The views of a scene show one set of named points, each view turned or mirrored, and shifted as a whole, with a little noise and some points left out.
(in the rows, 100 means zero)

Scene 1
View 1
let: [141  81  79 128  93  91  71  80 104  97 106]
nidog: [ 91 107  74 137 103  80  90 116 113  91  84]
mizot: [106 100  77 123 104  88  81  96 104 108  91]
Lev: [ 80 124  69 133  89  85  88 115 113 101  82]
rivag: [105 120  73 100  62 108  66  68  94 134 108]
tonu: [ 97 103  79 109 113  89  82 100  95 121  96]
zasov: [114 104  72 120  76 100  73  80 108 109  97]
Nul: [100 106  71 135  82  92  85  99 119  97  79]
kosob: [ 49 150  62 111  72 103  85 108 107 133  81]
vumap: [ 96 114  73 130  84  82  79 102 105 103 105]
gurev: [ 87 122  81  96 105  90  72  99  76 141 121]
zato: [119 102  78 108  88  95  67  78  89 123 115]
Suvi: [ 79 122  72 129 101  80  86 120 104 108  95]
kupir: [ 85 122  72 129  87  86  82 108 107 108  95]
View 2
mizot: [ 96  99  92 112  83  98 102 112 107 101 108]
gurev: [125  82  94 103  94  71  83 110 108 132 104]
Lev: [ 93 117  74  82  76  99  92 101 131 106 106]
nidog: [ 88 111  74  92  68 104 100 115 124  93 111]
zasov: [ 82 113 102 110 100 119 110  86 109  96 106]
let: [ 72 105  96 145  88 112 112 104  90  82 108]
Nul: [ 82 116  85  99  79 110 102  97 120  96 107]
rivag: [100 106 107 127 118  89  87  75  97 126  91]
tonu: [108  87  93 108  88  89  98 117 106 110 109]
View 3
kupir: [119 134 110  95 110  92 119  99 109  98 101]
vumap: [109 132 121  99 122  92 117 103 106 111 111]
let: [ 90 111 142 105 143  97  87 116 109 126 132]
zato: [ 91 126 149 114 119 116  92  94 115 110 115]
kosob: [129 143  91 103  76 101 124  74 123  88  75]
tonu: [112 121 139  96 116 104  93 102 107  80 106]
nidog: [125 124 110  85 126  80 112 118 104  94 109]
Suvi: [124 137 113  88 114  86 125 105 102  87 102]
Nul: [114 115 102  94 123  84 106 110 115 114 111]
mizot: [109 119 131  95 124  97  97 111 107  96 111]
rivag: [ 90 128 134 124  98 123  97  74 130 117 104]
zasov: [100 119 124 110 119 103  96  96 124 122 114]
Lev: [120 128  97  93 116  84 119 106 112 114 103]
View 4
Nul: [126 119  80  72  84 122  97 113  92 114  55]
Lev: [114 119  78  63  77 116 106 109 112 103  81]
kupir: [111 113  73  60  82 114  96 113 110 100  88]
zato: [113  90  63  58 104 102  58 129  79  82 104]
let: [124  97  65  69 115 112  61 139  58  99  74]
mizot: [114  99  74  63  94 105  90 120  78 105  87]
vumap: [111 121  69  59  86 121  95 118 114 100  93]
gurev: [ 96  89  78  50  78  94  97 110  98  86 128]
Suvi: [107 118  75  58  80 114 108 116 106 108  94]
tonu: [105  92  77  59  87  96  96 118  79  98 103]
kosob: [105 109  82  55  58 110  97  88 148  76 103]
zasov: [120  99  68  67  97 112  60 121  89  85  81]
nidog: [117 116  79  64  85 115 110 119  90 117  74]
View 5
Nul: [ 89 102  90 114 112 103 105 111  93  88 102]
kosob: [ 83 128 105  80  64 137 128 132  96 102  85]
kupir: [ 89 110  88 110  93 109 121 115  93 101  86]
zato: [ 73  95  86 107 105  87  87  98 110 129  61]
Suvi: [101 111  84 116  91 107 134 112  88 103  87]
tonu: [ 91  92  88 108  92  97 117  96 106 128  83]
vumap: [ 88 108  82 117 103  99 107 111  93  98  78]
zasov: [ 70  99  93 105 112  98  84 109 107 105  83]
nidog: [104  98  83 121 107 100 127 105  85  94 105]
rivag: [ 64 120  93  93  87 103  86 117 107 116  50]
gurev: [ 88 102  91  93  72 106 126 105 108 143  68]
let: [ 80  85  79 125 133  74  76  91 103 107  83]
View 6
nidog: [ 63 110  94 113  92  97  95  72 110  72 128]
gurev: [ 77 101 109 136 111 118 111  77  88 109  80]
rivag: [ 98 118 125 114 110 149 100 105 107 121 101]
kosob: [ 47  96 132 151 101 139 116  61 114 110 119]
vumap: [ 79 106  96 105  98 120  99  84 116  94 122]
zasov: [ 91 124 114 101 100 131  86 104 112  96 120]
zato: [104 120 104 102 109 125  92 103 101 104  96]
Nul: [ 69 119 111 106  93 112  85  85 115  79 136]
Lev: [ 58 104 106 122  95 114 101  70 116  84 132]
kupir: [ 64 104 104 118 102 119 101  75 111  91 122]
Suvi: [ 62  97  93 122  99 109 109  67 110  87 117]
mizot: [ 82 118 100 107  99 105  90  88 103  83 110]
let: [106 131  94  76  97 112  74 112 106  84 118]
tonu: [ 84 113 105 115 102 106  94  85  90  90  95]

Which points are out of place in each view (at most two, in the order of its rows)? Write none if all are in place.
view 1 => gurev
view 2 => zasov
view 3 => Lev
view 4 => Nul, vumap
view 5 => rivag
view 6 => none
